The views of a scene show one set of named points, each view turned or mirrored, shifted and resized as a whole, with a little noise and some points left out.

Scene 1
View 1
q630: -9,8,10,19,12,11,-7,0,1,6,2,-4,-11,5,-5,4,12,5,-19,1,0,2,9,-4,1,-15,-2,2,2,1,5,-10,3,-2,-6,-1,-10,3,3,6,-10,3,-14,8,14,-4,12,-1,-7,4,-7,13,2,21,-8,-1,-8,-10,-4,0,-6,-17,16,-1,-1,2,-4,-8,14,1,11,0,7,8,2,-3,2
q821: -2,-2,6,14,12,4,4,-1,5,2,2,-1,-2,3,3,0,14,7,8,1,-1,2,7,1,1,-6,-3,0,0,5,-1,-16,-8,2,-2,-5,-3,0,3,9,-8,8,-12,-4,9,-4,14,-3,4,10,-2,16,4,18,-8,1,-3,-18,6,8,-5,-5,1,2,-3,-1,-2,1,2,-8,4,-7,5,7,-4,1,2
q470: -4,-4,8,22,17,5,9,0,0,-2,1,-8,-4,1,0,-3,13,6,4,6,0,5,23,-5,8,-15,1,4,5,7,-4,-11,-22,10,4,-9,-9,1,3,13,-13,4,-4,-14,11,2,15,0,1,5,0,29,3,17,-8,3,2,-12,2,15,-4,-8,12,-4,-2,-6,-7,-17,15,-16,7,-19,3,16,0,8,3
q39: 10,-12,1,11,5,2,11,1,8,-1,4,-7,6,-3,5,-3,12,7,12,-11,-3,-3,6,3,4,-3,1,-6,8,1,-7,-13,-6,11,-2,-1,0,-9,11,12,-13,1,-19,-9,7,-14,11,-5,9,3,-3,11,6,13,-9,3,7,-18,9,9,-11,-3,-1,6,-12,-7,3,3,-4,-14,-6,1,-2,12,-6,-5,-8
q387: 0,-12,10,16,12,13,-1,-4,9,2,14,-7,3,0,-11,-1,6,1,-5,-8,2,5,9,-2,-2,-13,2,14,0,6,-2,-12,-13,-1,-9,14,4,-5,14,16,-19,-5,-24,-8,16,-5,5,-5,3,-3,-9,15,5,28,-12,-3,-1,-11,6,14,-17,-12,16,5,-7,6,8,-2,10,-5,7,-8,4,14,-1,-10,0
q944: -15,13,12,14,11,11,-9,-2,4,10,7,2,-13,6,-3,8,15,7,-20,4,-1,2,1,-2,-6,-8,-3,3,-2,-2,9,-10,11,-8,-6,2,-5,5,-2,-1,-6,6,-13,12,14,-5,13,-1,-13,8,-11,10,5,28,-11,-1,-15,-8,0,-2,-3,-17,12,-2,-4,8,-5,4,8,11,17,4,10,-2,0,-3,6
q773: -3,5,4,8,4,5,1,3,10,9,2,1,-2,6,5,6,14,6,-4,-3,-3,-6,-3,10,-2,4,-5,-8,-1,-4,1,-11,9,-5,-5,1,-2,-4,5,1,-6,6,-18,6,6,-12,16,-3,-2,10,-11,1,7,18,-9,1,-10,-16,6,-4,-5,-4,-6,2,-8,3,1,17,-5,4,4,7,8,-7,-5,-6,1
q653: 5,-17,4,9,7,2,11,-2,9,0,7,-1,10,3,4,-8,13,8,20,-4,-1,0,7,8,3,2,-1,4,2,4,-7,-15,-17,6,-5,-1,3,-12,12,14,-12,6,-15,-19,8,-4,15,-4,9,8,-2,18,3,19,-9,4,3,-21,11,20,-10,3,-5,4,-6,-3,4,7,-6,-12,-1,-11,5,7,-4,-4,2
q431: -3,-3,6,22,12,1,13,-2,-1,-5,1,-8,-3,2,3,-6,13,9,9,3,-2,7,23,-6,9,-17,2,4,9,6,-4,-11,-21,16,6,-11,-9,-1,0,14,-11,6,-7,-19,8,-1,15,-2,5,5,1,28,4,14,-7,4,4,-15,1,15,-5,-9,9,-4,-7,-9,-7,-19,13,-17,3,-16,3,19,-2,8,0
q707: -2,0,4,10,6,0,8,3,5,5,0,1,-2,1,9,1,14,10,2,3,-3,-2,6,4,3,1,-4,-6,3,0,2,-13,0,1,-1,-9,-4,-3,0,7,-5,9,-13,0,5,-7,15,-1,1,12,-3,9,7,16,-8,5,-4,-19,5,0,-1,-5,-6,-1,-6,-3,-1,7,-3,-3,-2,-3,4,1,-7,1,1
q97: 13,-3,-7,-2,-3,-3,13,11,11,4,-1,1,2,-2,14,3,10,10,10,-15,-7,-13,-11,10,2,11,-3,-19,9,-9,-6,-14,13,2,-2,-4,-3,-9,11,2,-4,6,-26,7,1,-24,13,-10,9,7,-2,-10,9,5,-6,5,1,-27,10,-8,-8,2,-18,8,-16,-8,10,22,-18,-7,-16,17,0,0,-11,-7,-10
q664: -4,3,4,15,8,4,6,4,4,3,-2,-4,-5,2,4,1,12,6,-3,2,-4,1,12,-1,5,-9,-1,-4,4,1,-2,-10,-6,4,0,-9,-7,0,1,7,-10,7,-11,-2,9,-6,17,-2,-1,9,-3,14,3,15,-6,3,-3,-13,1,2,-3,-9,5,-4,-4,-6,-4,-4,7,-7,1,-6,5,9,-4,4,2
q973: 2,0,-4,2,2,-6,13,6,9,4,-6,7,2,0,21,0,18,14,16,0,-5,-5,0,11,5,9,-6,-14,0,-1,-2,-15,1,6,4,-15,-7,-6,0,3,-6,13,-11,-4,-1,-12,22,-2,7,21,3,7,4,8,-5,9,-1,-26,11,1,1,4,-20,1,-7,-11,-4,17,-14,-8,-7,-1,5,-2,-10,4,2
q249: -9,10,0,19,11,-2,12,3,2,9,-13,0,-13,8,12,2,21,11,3,13,-5,1,15,1,6,-8,1,-11,2,1,5,-15,-6,7,6,-21,-14,5,-10,4,-5,14,-1,-2,5,-3,21,1,-2,19,4,22,-1,11,-1,6,-4,-20,-1,2,4,-5,-3,-8,-4,-11,-15,-4,2,-9,6,-7,3,4,-4,13,3
q134: 6,3,-2,7,4,3,8,10,7,8,-3,-4,-3,-1,8,6,10,5,0,-9,-3,-8,-3,4,3,0,-2,-13,7,-8,-1,-11,15,2,-3,-3,-5,-3,9,1,-5,9,-25,10,6,-20,12,-7,5,6,-7,-4,9,13,-7,3,-1,-20,7,-7,-4,-8,-7,3,-10,-4,5,9,-10,-2,-10,12,1,3,-5,-7,-9
View 2
q821: -15,-9,-3,-4,4,-7,-2,-2,-4,4,-8,13,10,20,7,-2,-9,8,7,6,2,-4,5,20,-7,-4,-7,-8,-2,7,14,10,0,18,-6,6,-11,-3,-11,-16,-5,7,5,-14,0,12,8,-3,-2,-8,-6,0,11,-14,0,-13,-6,1,4,12,6,1,11,-6,0,0,0,-1,9,3,14,1,7,-4,4,13,-9
q97: -27,7,-12,0,-5,3,-22,6,-5,-7,-53,7,23,23,2,-4,-17,-1,-20,-3,-20,-2,19,16,-12,-8,-29,-3,-3,0,12,-1,-13,3,11,5,-15,-8,-11,15,-17,-1,3,-16,-5,-1,9,-17,23,2,-39,0,14,4,26,-4,-19,1,23,9,13,15,22,-2,-1,-4,-6,0,-5,-4,3,25,5,2,20,-11,-23
q431: -5,-13,0,7,1,-15,-11,-10,-3,4,2,10,4,30,9,-12,-4,16,10,6,6,-14,10,14,5,0,0,-19,1,15,1,11,-2,11,-13,15,-16,17,-18,-31,-6,2,-2,-17,-7,19,2,1,-8,-23,6,0,4,-28,-14,-14,-5,-2,-6,23,0,-11,7,-12,-1,-1,-1,2,10,13,24,9,3,-1,8,29,-2
q653: -24,-16,4,-4,-4,-9,-8,-14,2,7,-27,28,28,25,15,-8,-11,-2,14,1,-21,-18,20,25,-11,-10,-8,-6,-1,5,14,1,-14,21,-17,6,-31,-19,-3,-17,-5,-10,-17,-12,-6,5,4,7,2,-12,-15,0,8,-20,1,-6,-19,-1,16,6,18,10,25,-6,1,13,-7,2,10,5,18,13,-1,-2,0,9,-23
q249: -8,-4,-3,-6,3,-2,-15,7,-4,-4,-7,11,8,20,-4,-11,-8,2,-1,5,6,1,19,25,-1,-6,-21,-10,3,6,7,9,-1,10,8,9,-2,14,-15,-17,0,6,7,-10,-8,17,6,-5,-1,-10,-7,7,13,-16,-4,-25,-4,-1,-1,16,13,-1,15,-11,4,-3,9,-4,6,5,17,8,10,0,11,10,-6
q707: -13,1,-7,-6,3,-1,-8,5,-4,-2,-17,5,12,19,2,-2,-9,4,-3,6,1,4,11,22,-8,-4,-18,-2,-2,1,12,8,-3,14,6,6,-8,0,-13,-7,-5,6,9,-13,-4,13,8,-5,4,-5,-17,2,12,-9,5,-17,-5,0,4,9,8,5,11,-4,0,0,5,-1,2,0,11,6,9,-2,8,5,-11
q470: -4,-16,-3,2,2,-17,-8,-8,-7,2,7,9,5,28,13,-8,-9,13,11,6,8,-14,9,12,3,1,0,-14,1,15,5,14,6,12,-16,13,-15,17,-17,-37,-6,8,-1,-14,-1,17,4,3,-9,-22,8,2,7,-24,-12,-18,-3,-2,-10,18,-2,-8,3,-11,-2,-4,-1,0,14,10,25,6,7,-5,2,33,-1
q630: -4,-3,-9,7,3,-13,5,3,-9,6,5,-7,-6,22,11,11,-3,9,2,15,7,2,-12,5,-9,7,4,-4,-7,9,22,8,10,15,-10,-1,-2,2,-18,-12,-9,19,19,-11,13,13,9,-12,-6,-4,-4,-8,6,-7,2,-7,5,5,-4,8,-10,-4,-9,-2,-5,-11,0,0,10,5,10,-6,12,0,0,20,0
q134: -12,2,-12,-1,-3,-3,-17,5,-9,-5,-38,-2,9,24,5,2,-13,6,-14,0,-11,4,10,10,-10,0,-19,-3,-8,7,16,2,-6,4,4,7,-13,1,-17,8,-16,6,14,-13,4,2,11,-18,16,0,-28,-6,9,1,17,-7,-11,-2,15,8,8,8,11,2,-7,-4,-6,-2,2,-3,2,15,5,1,15,-4,-11
q664: -10,-6,-4,-2,5,-9,-8,0,-4,0,-8,3,5,24,7,-3,-7,7,2,5,6,0,6,13,-4,0,-8,-10,-2,9,10,10,3,11,-4,11,-8,10,-14,-19,-7,9,10,-14,1,12,7,-3,-2,-10,-6,-5,10,-11,1,-15,-5,-1,-1,14,0,-3,5,-6,0,-4,3,-1,7,5,14,2,7,-1,5,16,-6
q973: -17,-2,-1,-6,4,5,-9,9,-3,-4,-24,13,18,17,-2,-2,-9,0,-2,6,-4,0,17,31,-9,-5,-26,-2,0,1,11,6,-3,15,10,4,-5,-5,-8,-9,1,0,5,-10,-9,12,6,-5,6,-6,-21,1,15,-5,8,-19,-7,0,6,9,18,13,20,-8,3,-1,5,-8,3,0,11,12,7,-3,11,0,-16
q39: -18,-5,-6,4,-6,-9,-10,-7,-7,2,-36,5,14,27,21,-1,-12,5,-3,-1,-18,-6,7,7,-8,0,-5,-7,-7,10,15,2,-9,8,-11,7,-25,-9,-14,3,-21,-2,3,-15,5,-1,7,-10,12,-3,-20,-9,8,-5,12,3,-14,4,14,7,3,4,10,-2,-5,-2,-13,2,1,-3,7,15,1,0,6,8,-17
View 3
q39: 11,-7,10,-9,-19,7,18,-3,-29,9,-13,-3,4,-3,3,20,-5,4,3,10,-9,28,-8,-13,20,-6,14,-5,-15,4,-5,21,6,5,-23,8,-24,-27,25,11,4,-14,14,1,5,-17,-6,-24,-11,-8,6,-5,22,21,10,-24,10,9,2,-10,19,0,2,-16,13,4,4,17,5,7,5,0,-32,1,-26,-7,-23
q134: 30,3,19,0,-21,-12,2,-7,-20,-3,-13,-11,4,-5,-4,17,-10,19,-6,13,-10,13,-6,-8,2,-7,13,-4,-11,1,12,26,7,1,-16,8,-19,-22,17,7,2,-1,17,11,-5,-16,-18,-4,-4,3,7,-5,17,29,7,-43,-9,-8,-9,-10,15,4,-5,-11,14,1,4,27,14,12,-3,-4,-38,-5,-33,-22,-12
q821: 19,-2,5,-14,-12,3,4,10,-12,-12,-9,-13,11,9,4,13,6,-5,16,12,-14,12,3,-7,3,-1,7,3,-16,1,-20,7,8,1,-14,4,-14,-10,16,5,11,-22,8,0,10,-12,12,-21,-7,-12,-9,-4,1,4,13,-7,5,18,6,-14,19,6,-15,0,12,-1,-1,0,21,7,3,-8,-21,-3,-18,-7,0
q249: 19,-1,1,-13,-11,-16,-6,4,5,-13,-11,-17,27,19,-2,31,11,6,17,19,-8,6,6,-19,12,1,2,-12,-38,-13,-13,3,14,15,-17,3,-7,-12,10,10,10,-29,4,10,5,-14,0,-35,2,-4,-4,-7,-7,12,8,-5,14,37,0,1,32,17,-8,5,6,4,10,-5,44,2,-13,-3,-21,6,-8,-20,11
q470: 18,15,1,-21,-2,6,11,22,-3,0,8,-32,20,13,-7,2,17,-14,16,25,-14,25,14,-9,-2,13,12,7,-21,-12,-25,1,0,15,-18,16,-2,-29,27,20,25,-29,-9,-16,3,-10,9,-39,-4,-16,-8,16,-4,0,28,14,17,34,23,-14,11,18,-21,-1,17,22,-1,-24,10,6,0,-15,-27,3,8,4,-6
q664: 29,8,12,-11,-11,-9,1,10,-4,-13,-2,-20,24,4,0,18,3,-3,11,15,-14,8,5,-4,-4,0,4,4,-13,-7,-12,2,9,8,-11,6,-16,-12,15,12,14,-17,4,-1,-1,-6,0,-22,2,-10,-7,-1,-3,11,9,-10,2,19,-2,-8,19,12,-11,3,9,6,0,-3,23,16,-7,-7,-23,0,-11,-13,3
q387: 17,12,9,-15,-14,26,24,20,-21,1,0,-4,-2,-5,1,-3,-1,-11,1,3,-19,24,3,-5,-2,-2,8,25,2,9,-20,13,-11,-9,-12,14,-18,-10,17,-1,11,-15,7,-16,13,-4,15,5,-18,-22,-14,4,8,-2,23,1,-6,-12,15,-28,6,-9,-24,-16,20,-2,-6,-1,-14,23,14,-5,-32,-5,-20,13,-23
q973: 8,-12,-4,-5,-17,-1,-2,-5,-12,-12,-16,6,14,13,11,29,3,10,19,10,-11,6,-9,-20,15,-15,5,-20,-31,-3,-15,1,23,7,-18,-17,-17,-3,8,2,7,-23,10,21,11,-19,8,-29,0,-4,-3,-19,9,18,-6,-22,10,28,-18,3,38,2,0,-3,7,-12,1,14,35,4,-9,7,-20,8,-28,-15,7
q773: 19,-2,12,2,-16,-5,-7,0,-8,-21,-17,-4,7,9,9,22,-6,10,8,6,-10,-6,-1,-15,-2,-10,-6,-2,-17,9,-11,5,18,-10,-11,-12,-13,13,0,-10,6,-10,16,16,9,-13,5,1,5,1,-11,-21,9,8,-4,-30,-10,-3,-18,-6,31,-2,1,-1,4,-20,0,23,30,19,-8,14,-23,0,-36,-16,7
q944: 30,11,25,-1,0,-6,-11,25,7,-35,-3,-22,18,9,3,9,7,-3,6,10,-24,-15,11,2,-30,-6,-9,28,-6,6,-16,-2,2,-16,15,-2,-3,23,-13,-8,12,-8,6,3,12,-3,10,21,12,7,-24,-12,-8,-5,6,-2,-30,-10,-1,-12,22,-3,-21,2,13,-12,-7,12,27,36,-7,-7,-15,-9,-25,-18,14
q431: 18,9,0,-20,-6,2,8,17,-3,5,8,-30,23,10,-10,10,9,-14,14,24,-13,29,15,-12,6,9,17,4,-18,-14,-21,6,-7,18,-17,24,-10,-37,30,28,27,-29,-4,-17,-5,-13,2,-41,-4,-21,-6,21,1,4,17,11,22,41,23,-14,4,19,-21,-4,21,20,6,-25,14,2,-6,-15,-37,0,4,1,-6
View 4
q973: -13,8,3,-12,10,0,-5,-1,13,1,9,1,-2,-19,-5,-1,6,1,2,4,-15,13,-10,-11,-3,13,-6,4,10,-10,-9,8,6,11,-21,21,-6,3,5,-11,-4,1,22,-16,8,20,-12,15,4,12,-13,-11,-8,-3,22,16,7,4,3,5,-4,4,-4,-15,1,0,-6,14,-18,13,5,10,-22,11,-1,2,-2
q470: -3,-20,0,21,-3,10,-4,-2,4,-3,2,10,-10,13,-11,-19,19,-18,-22,-6,-7,-4,-11,-16,18,5,5,7,10,4,-7,-7,-12,10,-12,-7,-18,18,-7,-13,-5,2,6,-12,12,3,1,1,6,18,3,-2,17,-8,14,7,17,-1,-3,13,-1,5,-16,-9,-2,-1,-4,-1,1,12,-19,-15,-16,18,15,-8,3
q249: -3,-6,0,5,15,2,-5,-2,6,-7,4,8,-3,-7,-9,-7,12,-9,-12,-4,-14,0,-10,-22,4,2,-4,6,9,-11,-8,3,-6,2,-11,15,-10,2,3,-13,-7,-2,23,-19,7,13,-11,4,3,18,-11,-10,0,-11,22,11,11,7,0,4,-4,-2,-9,-11,3,4,-3,18,-7,9,-4,2,-21,12,0,-8,0
q630: -5,1,1,6,-7,3,4,7,-4,-2,0,1,-5,24,-9,-10,3,0,-14,5,20,-5,-13,-4,6,13,3,-9,0,3,11,-7,0,4,-14,-7,4,5,0,-1,3,-5,-4,-7,-12,-10,-4,19,9,18,9,1,19,-9,5,7,6,6,-5,8,-8,-6,-2,-2,-7,-13,-13,7,7,8,-8,-11,-12,15,2,-3,0
q97: 2,20,-3,-26,14,1,5,-7,17,5,5,-7,10,-30,13,4,-6,-2,11,8,-7,34,-3,4,-14,-9,0,10,14,-15,-20,13,33,18,-16,32,11,-2,5,-12,10,-1,17,-15,1,22,-23,17,-5,7,-26,-3,-16,-3,14,4,-10,0,-8,-11,-15,0,-3,-5,-9,-5,-10,0,-23,6,8,20,-18,2,2,6,0
q134: 5,14,-3,-16,7,-3,4,-2,7,3,2,-8,5,-10,7,4,-4,1,3,3,2,22,-6,5,-8,-5,1,3,10,-13,-11,5,23,9,-16,18,10,2,0,-6,8,2,11,-11,-3,9,-20,18,-2,13,-17,-2,-6,-7,10,4,-7,6,-9,-5,-12,-2,-1,0,-12,-6,-10,1,-13,3,3,9,-14,6,-2,5,3
q773: -6,15,0,-18,2,-2,3,2,8,7,1,-8,2,-8,2,5,-1,9,4,10,5,17,-11,-1,-7,17,0,-4,3,-6,2,8,14,11,-15,13,8,-4,7,-5,5,-3,12,-13,-4,11,-9,22,6,9,-8,-3,-3,-5,12,13,3,6,1,2,-14,1,3,-9,-5,-7,-11,15,-10,9,9,6,-17,13,-4,3,-1
q39: 1,-5,-6,-5,-1,6,5,-2,16,9,-1,0,2,-10,9,-13,4,-12,-3,5,-8,24,-1,4,2,4,4,9,16,-1,-11,9,22,19,-16,8,0,13,-4,-14,2,0,12,-10,8,17,-10,7,-4,11,-11,-7,3,-1,11,1,6,-12,-4,3,-8,7,-13,-12,-5,-3,-8,-9,-17,14,-7,-2,-17,11,17,0,2
q707: -6,2,2,-4,6,2,-2,-3,7,-1,2,0,-2,-8,-2,2,6,-3,-4,2,-4,6,-10,-9,2,10,0,3,6,-6,-6,4,6,10,-12,14,-2,3,5,-7,0,-1,17,-15,-2,12,-12,15,5,18,-11,-8,-3,-5,20,10,6,5,0,3,-5,2,-5,-9,-3,-3,-6,12,-10,10,0,-1,-20,11,1,-2,-2
q944: -6,9,2,-4,-9,-2,-1,8,-4,-1,4,-5,-3,15,-10,2,-1,11,-4,11,21,-3,-15,-5,-1,23,1,-19,-7,-3,21,-3,1,4,-13,-2,7,1,6,3,4,-7,4,-7,-15,-4,1,26,12,15,6,-5,16,-11,8,16,-4,10,1,10,-10,-5,4,-2,-6,-15,-13,17,8,4,5,-9,-11,14,-6,-1,-1
q387: -6,-9,-7,-2,-20,7,7,4,15,13,-2,2,-7,9,0,-13,8,-9,-4,12,12,16,-11,8,10,19,10,0,6,16,9,4,19,26,-19,-12,-7,17,-8,-8,2,-6,-5,-7,1,1,5,10,1,9,5,-4,22,-3,0,8,13,-11,1,11,-6,11,-9,-13,-7,-12,-16,-10,-8,16,-9,-21,-8,19,15,-1,-1
q653: -11,-8,0,-2,-5,10,3,-4,21,11,1,6,-7,-15,2,-15,11,-14,1,8,-11,18,-7,-5,11,15,1,13,9,4,-10,16,13,22,-17,6,-16,18,-3,-18,-4,1,16,-13,17,19,-4,2,-1,9,-7,-11,0,3,16,13,21,-12,3,10,-2,14,-16,-21,0,-3,-6,-3,-20,17,-3,-4,-17,18,19,3,-1
q821: -8,-2,-1,2,-3,6,1,0,11,4,3,4,-5,-1,-4,-9,5,-5,-6,1,-2,5,-8,-6,6,12,3,5,8,2,0,0,6,15,-19,3,-7,9,1,-11,-4,-2,11,-15,2,7,-3,12,7,12,-3,-8,6,-6,15,11,11,-2,3,9,-4,2,-10,-12,-3,-5,-7,4,-5,11,-6,-4,-14,14,10,0,-1
q431: 1,-27,-3,24,6,13,-8,-5,9,-8,2,12,-10,2,-8,-21,23,-27,-27,-10,-18,-3,-4,-16,20,-12,5,17,17,-1,-22,-2,-7,11,-13,4,-21,18,-6,-19,-9,7,11,-15,18,11,-6,-13,-2,16,-8,-6,11,-10,20,-5,18,-2,-4,7,5,6,-19,-8,3,2,2,-6,-4,16,-25,-10,-21,17,21,-8,7

In a view up to two points have been moved. Name them for each view, in the order of its rows, or write none.
view 1: q973, q249
view 2: q653, q39
view 3: q134
view 4: q431
